Points, in no order, along strands that fork, close into loops and pass close to each other.
Points whose rows are less than 71.8 apart are linked; no others are. Some points are linked to none.
Q780: [ -2   1   2  10  28   1 -16   2   9 -22 -10   5 -17   3 -13  -4   0  30
 -29 -16  12 -22 -34   4  17  29   6  17 -16]
Q626: [ 48  24 -37  -2  23  38   8   1 -24   6   8  28 -15   0 -34  -4  10  -9
 -39 -13   3 -33   6  24  51  -3  20  -3   9]
Q174: [  1  -2  19   7 -23  17  22  -1 -10  24 -20 -11   3   4   8  13 -18 -23
  32  -7 -22  28  27  -2 -18  -6  -3 -17  19]
Q582: [  3  -2  -1  -8  -3 -45 -15  30  46  -3  21  -1   9  -6   5 -17  -4  26
 -15  -9  34  14 -16  -9   0  25  -8  11 -15]
Q187: [-35   4  18  15 -28  26  31 -25 -23   5   0 -16  20  15   8  24  -8 -27
  42  22 -42  -7  22 -12 -23 -36  24 -13  31]
Q460: [-24 -14  19 -43 -31  -6 -25 -19 -13   1 -60 -34   3 -18  21   9  -1  17
  33   2 -23  29  -5  -6  -4 -29 -41  18 -25]
Q45: [-33 -14  29  16 -18  44  39 -25 -26  16 -12 -15  -2  29   2  33 -16 -49
  47  29 -50   5  35  -9 -39 -20  19 -27  38]
Q380: [ 19  11  -5  37  20  -2  13  16  10   1  33  25  -8  18 -16  -4  -9  -7
 -27 -10  15 -14  -2  11   9  39  36 -15  20]
Q391: [-20 -29  59   3 -26 -22  -3   1  12  14 -51 -31  -7  -5  33  12 -14   9
  44 -17   5  56   6  -7 -45  27 -32  -9  -8]
Q513: [ 15   8  13 -16 -43 -19   6  20  18  32   0 -15  22 -19  18   0 -15 -10
  40 -12   1  53  25 -21 -12 -25 -28  -9  22]
Q903: [ -1   9 -23   6 -17 -41   2  36  46  10  62  12  26   2  -2 -21   6  -7
  -8  10  17  -2  16 -19 -14   6  14  -6  10]
Q943: [ 56  12 -22  23   9 -24   6  34  25  30  65  38 -10  20  -9 -22 -17  -1
 -48  -1  38  14  19   7   9  48  26 -16  31]
Q487: [ 37  11 -27 -17  31  46 -10 -22 -35  -3 -40   1 -28  -5 -28  -1  15  18
 -36 -16   3 -30 -15  22  57 -13  -9  24 -24]
Q880: [-59   8   3  -4  -3   0 -14 -40 -30 -38  -9 -16  13   5   8   8   9  12
   1  24 -28 -44 -32   0   1 -41  16  32 -21]
Q321: [ 53  19 -43 -40 -14  18  11  14 -26  23  12  25  16 -29  -2  -4   5 -21
   8 -17   4  24  34  15  31 -51 -28 -14  33]
Q612: [-40 -27  42  18 -15  34  35 -24 -17  12 -29 -22  -7  32  10  34 -21 -45
  55  26 -40  17  33 -13 -50  -6   5 -21  24]
Q212: [ -6 -10   8 -40 -14   5 -27 -18 -21   2 -69 -26 -11 -17  10   5   4  21
  10 -13 -17  20 -10   6  11 -20 -42  19 -34]
Q470: [ -8 -14  18 -23  11   1 -37 -15 -13  -4 -65 -26 -22 -12   3  -2   6  40
  -8 -24  -1  12 -31   9   9  10 -32  22 -36]
Q229: [-13   8 -41   6   9  -4   4  14  19 -26  67  25   7  10 -28 -16  16  -4
 -34  40 -10 -57   1  -8   0   8  39   7  -1]
Q508: [-28 -20  27 -21 -25  28   8 -21 -24   7 -55 -22 -10  14  13  26 -15 -23
  45  19 -37  25  28  -8 -26 -15 -19   0  -2]
Q445: [-32  -9  24 -22 -34  21   7 -24 -26   0 -40 -26   8   4  19  21 -12 -11
  46  21 -39  16  17 -10 -19 -33 -10   4   1]
Q475: [  1  -5   8  14  37  46   9 -31 -40  -7 -48  -8 -33  11 -19  13   4  -9
 -20  -7 -27 -25 -21  26  20   8  17   0 -14]
Q659: [ 16  -6  22 -32 -45 -15  -1  16  11  30 -31 -25   8 -24  24   7 -15  -3
  45  -9  -5  68  21 -16 -13 -19 -45  -4   7]
Q474: [ 30  -5 -10  -9  23  70  24 -28 -58  17 -62   1 -39  10 -18  20   4 -38
 -12   1 -29  -3  16  34  25  -3   2 -13  -2]
Q26: [ 23  12 -30  14 -15 -42   5  43  44  27  83  24  19  10  -2 -31   1 -16
 -20  11  23  14  34 -17 -15  16  22 -18  31]
Q211: [ 14  -3   2 -20   8 -35 -30  23  40  -5   0  -4  -8 -11   0 -14  -2  42
 -28 -20  40  16 -28  -3  17  29 -21  22 -26]
Q653: [ 10  10 -59 -44 -23 -31  -7  32  37   1  67   8  30 -12 -14 -28  26  -3
 -23  34   2 -16  16 -16  10 -27   1  10 -12]
Q616: [-33 -28  58  20 -21 -29   0  -1  19  -2 -30 -30  11  -9  37   9  -7  13
  48 -16   8  39  -4 -16 -50  20 -23  -9  -2]
Q494: [ 18  21  -4  -8 -43 -17  13  24  21  42  30  -1  33 -14  12  -7 -11 -20
  36  -8   2  42  35 -26 -12 -35 -15 -16  42]
Q707: [ 47   5  -7  13  30  60  28 -16 -47  27 -34  12 -38  12 -22  11   0 -36
 -22 -14 -18  -6  14  37  26  14  22 -27  15]
Q908: [-38  -6  31  30 -15 -17  14  -6  12  -8   2 -15  27   1  18   8  -6  -2
  40  -1  -7   0  -1 -13 -34  -4   5  -6   9]
Q964: [-44 -26  30  40  67  12 -25 -40 -15 -61 -23   1 -34   8   3   7   5  33
  -7  -3   4 -42 -72   0 -13  28   8   2 -21]
Q166: [ 53  13   1  -3 -17 -46  -3  37  32  48  38   6   7 -10  14 -17 -23   0
 -16 -20  48  58  13   2   5  21 -12 -13  19]
Q123: [ 49  26 -45 -14  13  44  11  -3 -40  13   6  30  -2  -8 -28  -3  13 -19
 -25 -13  -3 -23  18  28  50 -23   8  -9  15]
Q588: [-30  -7 -28  13  13 -19   3  11  28 -46  66  23   6  10 -15 -17  17  10
 -23  47  -4 -62 -14 -18 -19  16  32  13 -12]
Q98: [-22  13 -42 -29 -23 -31  -6  16  32 -14  55   4  36  -7  -8 -20  21   1
 -12  38  -3 -32   6 -19   0 -30   9  20 -15]
Q631: [ 60  14 -14 -23  -2 -22 -12  31  19  28   8   7  -8 -17  -2 -12  -9  13
 -33 -25  43  37  -1  13  33  15 -21   0  -4]
Q694: [-52  -1  20  20 -12 -14   3 -20   2 -24   0 -14  31   0  18   7   3   3
  31  11 -17 -19 -14 -11 -25 -20  11   8  -4]
Q286: [ 13  20 -46 -13  18  21  -9  -4  -7 -19  25  20  -3   2 -35  -9  16   4
 -43  13  -3 -55  -8   5  41 -14  20  22 -12]
Q10: [ 71  15   1 -17  -9 -36  -7  32  21  49  15   4  -2 -18  11 -11 -21  10
 -22 -27  51  64   5  15  20  21 -27  -8   7]
Q896: [ 13  27 -13  10 -37 -25  10  27  30  47  57   8  37  -2   8 -15  -6 -27
  25  -4   9  33  42 -28 -18 -27  -1 -20  52]
Q906: [-52 -24  33  43  25 -27 -13  -8  25 -52  18   5  12   0  22  -1   7  24
  23   3  25 -24 -36 -18 -35  28   5  -5 -21]
Q726: [-21 -32  40  -9 -15  25  11 -11 -14  20 -65 -19 -29  19  12  32 -25 -34
  41   9 -20  44  35  -2 -39  20 -24  -8   0]
Q980: [-43  12  12   5 -25  17  19 -30 -25  -8   1 -15  27   7   9  17  -4 -18
  32  25 -39 -18   9  -8 -13 -46  23   0  18]
Q263: [ -1 -16  40   9  -2  -9  -5   0  -1   8 -46 -19 -17  -5  15   8 -10  14
   8 -26   7  34  -9  12 -17  33 -14  -4 -16]
Q341: [  8   7 -36  17  12  -8   7  26  26 -15  68  36  -3  17 -24 -19   7  -5
 -37  22   2 -40   6  -5   2  26  38  -4  11]
Q480: [ 36  16 -58 -40 -17 -31  -8  39  34  18  64  17  22 -17  -9 -26  17  -9
 -25  13  20   8  22  -9  19 -23 -10   0   1]
Q441: [ 46  26 -46 -25  -2  35  14   1 -37  16  10  29  10 -14 -18   1  11 -23
  -8 -13  -7  -9  29  23  39 -40  -3 -15  27]
Q760: [ 36  13 -48  -3  27  22  -3  13   9 -16  35  33 -24  12 -40 -14   9   8
 -58  13  12 -49  -7   6  41  18  24  17   0]
Q163: [-21 -11  12  26  52  10 -18 -19   0 -44 -13   4 -29   9 -11   1   3  33
 -23  -7   7 -36 -55   2   6  33   9  16 -18]
Q438: [ 45   9 -11 -18  10 -17 -18  23  25   9   3   4 -16  -9  -9 -15  -6  28
 -40 -19  41  16 -12   8  34  26 -14  13 -13]
Q963: [ 34  -5 -21 -32  19  66  10 -31 -63  10 -66   1 -35  -2 -15  15  13 -17
 -13  -4 -19  -8  16  34  35 -22 -19   5 -16]
Q182: [ 34  14  -4  37  22  13  18  11  -6  15  21  23 -15  16 -17  -2 -10 -15
 -25 -20   6  -6   6  20  17  32  36 -23  27]
Q429: [-20 -16  41  30   8 -13   0  -4   4 -12 -24 -12  -3   3  17   8  -6  14
  15 -21   5  11 -18   4 -24  29  -1  -6 -11]
Q771: [-40 -38  58  54  40  -5  -9 -23  -2 -44 -21  -4 -17   1  24  13   2  20
  25 -13  16  -4 -42   2 -37  43   0 -22 -20]
Q266: [-28 -33  45  26  -3  27  29 -15 -15  14 -45 -16 -26  24  11  34 -19 -41
  36   6 -23  30  25   5 -47  27  -1 -26  12]
Q287: [-44 -22  42  41  22 -19  -9  -9  13 -38  -7  -5   2   0  22   4   3  24
  22 -11  16  -9 -35  -8 -30  30   1  -7 -16]
Q314: [ 65  20 -45 -44 -14  -4   4  28  -7  31  27  25  18 -33   4 -11   7 -15
  -2 -19  20  40  27  10  35 -47 -36 -12  29]
Q997: [-17   9 -14 -13  10  11 -18 -20 -18 -23 -17  -6   0  -3 -13   1   8  19
 -19  -1 -14 -33 -27   6  25 -18   4  28 -27]
Q335: [-32 -15  45  25 -24 -20  12   0  19   1 -13 -22  19  -2  27   9  -7   2
  48 -10  -1  21   3 -17 -43   5 -10  -9   9]
Q16: [-47 -11  11  31  10 -33  -2   1  30 -41  33   7  24   3  11  -6  10  14
  12  15  15 -31 -23 -19 -28  13  16   7 -13]
Q231: [  7 -20  36 -13   6  -4 -24  -3  -7  10 -68 -25 -32  -9   8   4  -3  31
  -7 -29  12  37 -18  15  -4  36 -32   6 -27]
Q920: [-50   2  17 -18 -36  12   6 -38 -29 -14 -21 -28  24   6  22  18  -4  -3
  41  36 -42 -11   2 -11 -11 -55   7  17   2]
Q650: [-47  -8  -6  28   8 -31   3   8  32 -42  58  14  25   7   2 -10  15   6
   4  35   6 -46 -11 -23 -31  11  26   4  -9]
Q219: [-50 -36  46  38  55   5 -26 -38 -21 -48 -37 -10 -28   5  15  11   4  30
  10  -6   0 -24 -61   5 -27  30  -4  -7 -26]
Q6: [ 53  21 -48 -38 -19 -30  -6  38  25  34  52  18  21 -26   1 -21   8 -16
 -12  -6  31  39  22  -1  25 -27 -24  -9  18]
Q191: [-10  18 -34  -3   9   7  -2  -1   1 -20  34  16   9   4 -25  -7  10  -1
 -30  16  -9 -48  -8  -1  21  -9  28  16  -8]
Q85: [  0   5 -12  40  11 -19  12  25  29  -7  64  27   6  18 -11 -12   0  -7
 -17   7  14 -22   8  -5 -12  33  37 -16  22]
Q613: [ 11  13 -29 -24  22  30 -21 -22 -26 -16 -21   1 -12  -6 -26  -2  15  20
 -34  -4  -4 -40 -21  13  49 -24  -5  34 -26]
Q203: [-65  -3  18  12  -1 -17  -8 -30  -7 -39   1 -16  26   2  17   8   6  12
  20  20 -17 -37 -29 -12 -19 -26  14  18 -16]
Q8: [-18   5 -24 -10 -13 -40  -5  25  44 -13  48   6  30  -2  -3 -19  11   5
  -8  20   8 -19   0 -19  -9  -2  10  12 -11]
Q367: [ 29  -9  14  -7  27  34  -4 -14 -32  12 -69 -11 -45   0  -9   7  -1  11
 -22 -24  -2   9  -9  28  22  28 -14   4 -23]
Q995: [ 39   0 -24 -28  29  60  -3 -30 -58   4 -63  -5 -34  -9 -21   5  19   7
 -27 -12  -9 -20  -3  30  51 -22 -19  19 -24]
Q832: [-46  12 -11 -14  12   4 -26 -38 -30 -39 -11 -14   4   5  -3   3  13  24
 -19  19 -22 -52 -39  -1  19 -36  10  42 -31]
Q871: [ -7 -15  26 -40 -37  -3 -10  -3  -5  15 -57 -30  -2 -18  21  13 -10   3
  43  -2 -19  51  15 -13 -15 -18 -45   7 -11]
Q481: [ 54  17  -8  26  28  41  22   1 -30  24  -4  23 -27  14 -23   0  -5 -24
 -30 -21  -3  -5   8  31  33  23  31 -26  25]
Q828: [ 11  22 -15  25 -27 -34  13  33  37  41  71  17  34   7   2 -21  -3 -26
   6  -2  15  22  41 -25 -23  -6  16 -22  50]
Q38: [ 22   8  -1   1 -14 -44  -5  35  40  19  29   3  12  -6   9 -14 -10   9
  -9 -16  33  32   3  -5   1  19  -6  -3   4]

A fork is a point with three links, a tip a point with one. Leave the first point through the second and follow the links. Name the first fork or tip that comes.
Q229, Q588 | Q287
Q487, Q613 | Q391
Q287, Q906 | Q229
Q653, Q480 | Q626

A piece is two or more points that can be reached from each other along the links. Count, over all rows, the pieces, the separate loops (a circle has one, a figure eight two, a Y none), the forks (points with three links) and the tips (points with one).
pieces | 3
loops | 2
forks | 2
tips | 4
